Points on a hilly landscape, in no order, each with its height.
From any point a ball rolls to the lowest of the 2 points nearest to it. It stops when none of these is lower. Distance is the straight distance between rows; heights are no part of it.
j139: [  8   1  12  10 -30  -6 -20   2  -1  -6  12 -16  18  -7  -8  18 -12   4
   1  -7  -4  -6]  h=4.10
j216: [ -8  -9 -14  -2   8   0 -11  -7   1  12  -7  20  -2   4  -7 -17  -4   5
  -3  14  -2 -11]  h=4.45
j653: [  7   9  12  11  -4  -3   9   1   9   3   4 -11  25 -11   1  14   8   5
  10  -7   5   9]  h=7.53
j280: [ 15  26 -10  -7 -18  -1 -35   9   5   2  -5  -8   0  -8 -10  -2 -17 -15
   5  -5 -13  -6]  h=3.77
j472: [  9  -9   6  -1  21   0  22   4 -15  -9   4  31  -7   8  16  22   7   7
 -13  -9  18  14]  h=4.06
j264: [-13   9 -11   3  21  11  13  15  -3  -9 -10  -7 -15   4  -2 -18   6 -15
   4   8 -17  -7]  h=2.03
j871: [-21  -1   6   2   4   2  12  10   4   3 -20 -22 -25 -10   7  19  -1   9
 -12  -8  10   1]  h=4.32
j739: [  8   2   7  -7   3  25  -7 -10 -11   0  -1  -4 -17  13  -7 -10  -2  -3
   2   7  -4   9]  h=6.22
j723: [-10   3   2  -6   7  14 -11  -6  -6  13 -22  -6 -15   3 -14 -11   2   3
 -11  18   8  -6]  h=6.68
j842: [ -9 -11  -1   1  14  -1   7   0  -1   2  -5 -17 -22  -6   0   4  12   4
 -10   2   7  -2]  h=4.85
j232: [-14  -8  19  14 -19 -20   6   2   0   7  -8  -7  12 -14  -4  31   0  -2
  -9  -1   0 -10]  h=5.74
j346: [ 32  12 -18  -8   4   8  -9 -11  -5   7  13  14  -1  14  17  -6  -8 -18
  21 -11  -5  17]  h=4.57
j402: [ 26  -8  -9  -4 -12 -10 -20   5   1  -6  14  16  -2  -2  12   8 -19  -7
   8 -21 -10  16]  h=4.62
j522: [ -5  12  -1 -10   3  -2  -1   1  25  -1 -18  10   2  11  -8 -14  -5 -21
   4  19  -8  11]  h=6.37
j514: [ 20  -7   2  -6 -16 -15 -24   5   5  17   8  -7   6  -5  -7  16  -1 -17
  -4   8 -12   5]  h=4.63
j369: [ 18  -7  -9 -11  20  10   4   4   7   4  14  30 -20  12   8 -17  -6   0
   4 -10   5   6]  h=5.77
j389: [  7  -7  -7  10  -7   4  -3  -2  -7   9  15 -17  26   1   2   9  11  -5
   5   3  -5  -4]  h=5.25
j491: [ -7   0  -8  -3   2  -3  -7  16  12 -14  -5  -1  -9 -14  -7  -5  -2  13
  -5 -10  -1  -7]  h=4.44
j969: [ -3   5   2   9 -17 -17 -17  10   4   1   0 -12  18 -14 -15  11 -13  12
  -3  -7 -10 -17]  h=4.60
j868: [ 15  10 -15   2  -2  15  -4  14 -10   5  12 -29  -2  -7   1   6  -2  -8
   6 -14  -8 -20]  h=5.46
j623: [-18  27  -4   1   1  -6   5  -1  -5  -1 -30 -10  16  -4  -8 -13  10  -9
   0  24  -5  -5]  h=4.70
j118: [  1 -23   1  -7 -12   2 -20  -7  -4  -2   7   8   3   4 -16  -8  -1  -1
 -12   8  -9  -5]  h=5.43
j735: [-14  18   4   1 -11 -14  -6  -4   3  -6 -16  -1  13  -3 -16 -15  -3 -11
   0  26 -17  -6]  h=4.95
j877: [ -4  -2 -11  20  23  14   5  14  -8   2 -13  -7 -12   6   4   8  -3   3
   5  -9 -10  -4]  h=2.93
j68: [  5   7   1   1   0  14   3  10 -10  -9  10 -37   4   2  -6  -4   8   4
  -2  -7   0 -16]  h=5.06
j197: [-15  17 -10  18  13   7   0  12 -14  -6 -29 -24   1   2   1   5   1   3
   4   0  -7  -7]  h=3.67
j950: [-11  -6   2  10   7  -1  13 -25 -19   5   1   3   9   4  14  -5  14   7
   7  10   8   8]  h=6.70
j101: [-12   1  13   7 -10  -8  13  -5   4 -19   0  -3   0 -20   0   0   9  10
  -4 -13   9  -3]  h=7.15
j782: [-16  -7   9  -3   0 -14   1 -15   6   6  -7  16   2 -17  -6  -8   7   1
 -11  11  10 -10]  h=3.63
j675: [ 18  -6  12  -5 -18  -9 -12   0  10   1  17  23   8  -3 -10   4  -8  -8
  -2  -1  -3   9]  h=5.56
j751: [-20 -20   8  10   7 -13  19 -29 -22  10   5   4   0  -5  21  -2  11   2
  -5  -7  22   1]  h=6.54
j78: [ 23  10 -10   2  -6   0 -14  -5   8  -1  13   5   6  -1   9  -3 -14  -5
  18 -15  -5  15]  h=3.98
j462: [  3  -8  14   9 -10 -14  17  -1  10  -9  18 -14  12 -14   6  17   8   7
   0 -15   7   5]  h=7.36
j220: [ -1   4  -2  -7  11  18  -5  -8  -9   4   3 -16 -20  16 -10 -22   6   9
  -1  14  -1  -8]  h=6.45
j447: [ 19 -10   7  -1 -15   6  -5   7  -1  13  12 -18  14  -2   1  23   7 -14
  -6  -1  -4   1]  h=4.99
j481: [ 18   6 -17  -6 -16 -13 -35  11   6  17   7 -12   3  -7   4   8 -11 -18
  -3  -2 -16   0]  h=4.27
j912: [ 11  13   3   0 -17  -1 -13   5  -5 -12   8 -28  14  -9  -6  -1   3   5
   0  -3   4 -12]  h=4.64
j218: [-15  19   0   2  -2  -7  10   3  -6 -20  -7 -12   4 -13  -1 -17   9   2
  -4   0   3  -7]  h=6.96
j692: [ 17  13   2   2  -2  -1  11   2   7  13  12   2  15  -6   4   2  14 -10
  13   3  -3  11]  h=7.67
j519: [ -4   1   2   2 -18   1 -16  -5  -3  -3   1   5   6  -4 -25  -9  -4 -15
  -4  10 -19  -9]  h=5.21
j306: [  8  -1  13  -1  -9  15 -16  -8  -3  -7  -2 -11  -3   2 -14  -1  -6  10
   0   1   0   6]  h=5.97
j610: [  9  17 -10 -17 -11  11 -16 -13   8  -7   8  13   4  16  -6 -26 -20 -12
  14   8 -15  -6]  h=2.55
j460: [ 13  12  -6  -6  -6   9  -4  -7   4  -4  18  12   5   2   2 -20  -4  -4
  15   0  -7  -1]  h=3.28
j501: [  3 -13  -2   2  -9  -5   6  19  11  -4  10  11   1 -16   4  20  -3  -5
   1 -11  -7   2]  h=4.75
j525: [-10  24   4  12   3  -5  14  -4 -11   3 -21 -27  17 -10  -1  -4  18  -1
   7  11   7   0]  h=4.42
j624: [-13  28  -9   0   6  -2   7   5   1 -20 -12  -6   0   0  -3 -28   2   7
   9   7  -2   4]  h=6.80
j517: [  6 -11  17  -4 -21 -13   3  10  12  -3  14  14   7 -10  -3  21  -1  -1
 -11  -1  -2   5]  h=5.18
j559: [ -7   7  -4  -5 -13 -16 -19  19   8 -11  -4  -8   3 -18 -13  -2  -9   3
 -10  -7 -10 -13]  h=4.90
j532: [  2  -7   2   0 -22   1  -8   6   7 -14  12 -13   4  -3   3  26 -20  16
  -3 -21   3   0]  h=3.21
j136: [  3  -2  -9 -10   7  -1   1  19  13 -11   8   4 -12  -3   0 -14   2  -5
   5  -8  -7  -2]  h=3.76
j835: [ 19 -10  -3 -11 -17  -4 -19  11   9  -4  15  -2  -3   2   7  27 -14   7
  -2 -19   4  16]  h=4.19
j451: [  5 -19   9  -4  12   3  14   1  -5  -7   1  24 -14   4   7   2   8  -2
 -11  -5   7   9]  h=3.19
j927: [-16   6  -9  13  29   5  18   6 -14   0 -15 -12 -27   6  -2 -12   2   7
   2  -6 -10 -15]  h=1.59
j608: [-17  26  -4  10   4  -5   7   3 -14  -1 -35 -33   9  -1   3  -4   7  12
  -3   0   9 -13]  h=4.08
j674: [-24  -3  -9   0  11 -13   1  -9  -2  19  -9  10  -2  -8   0 -24   7   7
  -6   8  10 -14]  h=4.05
j736: [ -4   1   7   2  -3   4   9  10  10  -3  -3 -28 -12  -8   7  24  -8  24
  -7 -18  22  -4]  h=3.40
j8: [  3 -13  13  -2  -2 -10   5 -11   5   8   2  36   9  -3  -5  -5  10   1
 -15  11  10   1]  h=3.10
j486: [ 10 -15   8 -13   6  -2  10   4   7   2  18  26  -1   2   1  -7  14  -6
 -10   1   9   5]  h=2.28
j846: [ -5  12   5  -3   9   3 -14  -5  11  21 -20  -2  -4  -9 -11  -1  -4  11
  -6  10  13  -1]  h=6.89
j46: [-13  13   7  -1   8   1   1  -7  14  -8 -15  -2 -10   2  -4 -17  -2  -3
   4  11   7  13]  h=6.59
j973: [-11   6  -7  -1  17  19  21 -16 -13  -5  -2   9 -17  28   7 -27  -4   1
  19  12  -7   4]  h=7.07
j343: [-12 -22  10   8  11 -13  25 -12 -17  16   6   6  -4  -6  21  20   8  11
  -9 -15  18 -10]  h=6.30
j967: [  1 -19 -12  -6  17   2  -4  -2   1  18   3  29  -6   9   2  -7   6   9
  -6   2   8 -11]  h=4.91
j996: [  1  -9   0 -15  22   6   5   3   7   7  -2   5 -22  24   3 -16   6  -4
   2  15  10  10]  h=5.75
j686: [-14  16   9   0  -5  -9  -5 -16  -1  11 -22 -13   0 -18  -5  -4   3  15
  -8   5  12  -3]  h=7.10
j241: [-14   6  -6   4  15   7  25 -18 -10   5   1   6   3  15   9 -10   9   2
  22  21  -3   7]  h=6.86
j761: [ -2   0  -6 -14  19   3  -1   5  20   9 -13  20  -7  20   0 -22  -4 -14
   4   8  -1   4]  h=6.11
j874: [ 13 -13  10   3   2  10  15   0 -17 -18  11  19   3  11  14  29   1  -3
  -7 -11  12  19]  h=4.72
j627: [-10 -16   9   8   0  -9  17  -6  -4  10  -7  -5   6 -12   7  23   8   4
  -6   2  15   1]  h=6.00
j236: [ -2   7 -18 -11  16  11   4  -4   2  -7  11   0 -15  28   7 -32  -2   6
  22  13  -8   6]  h=7.28
j203: [ 12  -5   0   7  -8   9 -10 -13 -12  10   3   5  25  10  -1  13   1   0
   8   6   0  12]  h=5.47
j906: [ 21   9 -20 -10  15  11   1  -3   7  10  14  21  -7  23  12 -20  -9 -12
  17  -8 -10   8]  h=5.09
j272: [  1 -20   9   6  -2   9  11  -1 -12  -8   2   2   6   6  15  37  -3   6
  -7 -15   7   7]  h=5.17
j250: [  1 -12   6   2  -3   8  -6  -9  -1  -5   7   8   1  -3  -5  -4   1  12
  -1  -2   4   0]  h=5.71
j953: [-11 -14  16   3 -20 -22   0   7   4  -2   0   5   2 -12 -12  15  -2  -7
 -14   7 -12  -5]  h=5.49
j945: [ -2 -20   8  15  -8   3   2 -13 -18  -6   3  11  22  11   6  23   1   6
  -1  -6   3   9]  h=5.50
j783: [  9  22 -17  -7  -9  -5 -29   1  12   0  -7   7   7   5 -11 -19 -21 -15
   8   4 -17  -5]  h=3.23
j989: [ -1 -19  -4   3   5   0  12  14   2  -8  11  23   1  -2  12  17   4   3
  -6 -17  -1  -5]  h=4.13
j943: [  2 -11   4  -6 -15   5   9  16  13  -6   9 -13  -2  -1  14  38 -22  25
 -10 -17  18   5]  h=1.61
j578: [ -1  -1  -6  -4  15  14  14   4   5 -13   6   9  -7   6   1 -20  10 -19
   8   3 -14   3]  h=2.90
j296: [-16  -8   3  -2  26  -6  15  -5  -1  15 -11  -1 -24   7   1  -9  16   0
  -2  16   7   0]  h=5.30

Two balls start at each pair of points below. Name the first point that both come to, or write never.
j953 / j945 -> j451
j846 / j559 -> j927
j218 / j623 -> never

Where does a ball stop that starts at each point below?
j653 -> j943
j232 -> j486
j692 -> j610
j118 -> j927

Call two points neighbours if one is among the 2 nearest of the other. Go from one point of each pair to the other, from neighbour to neighbour, staying as low as possible. Name the highest point that can't be avoided.
j943 / j78 -> j402
j610 / j486 -> j945
j927 / j139 -> j559
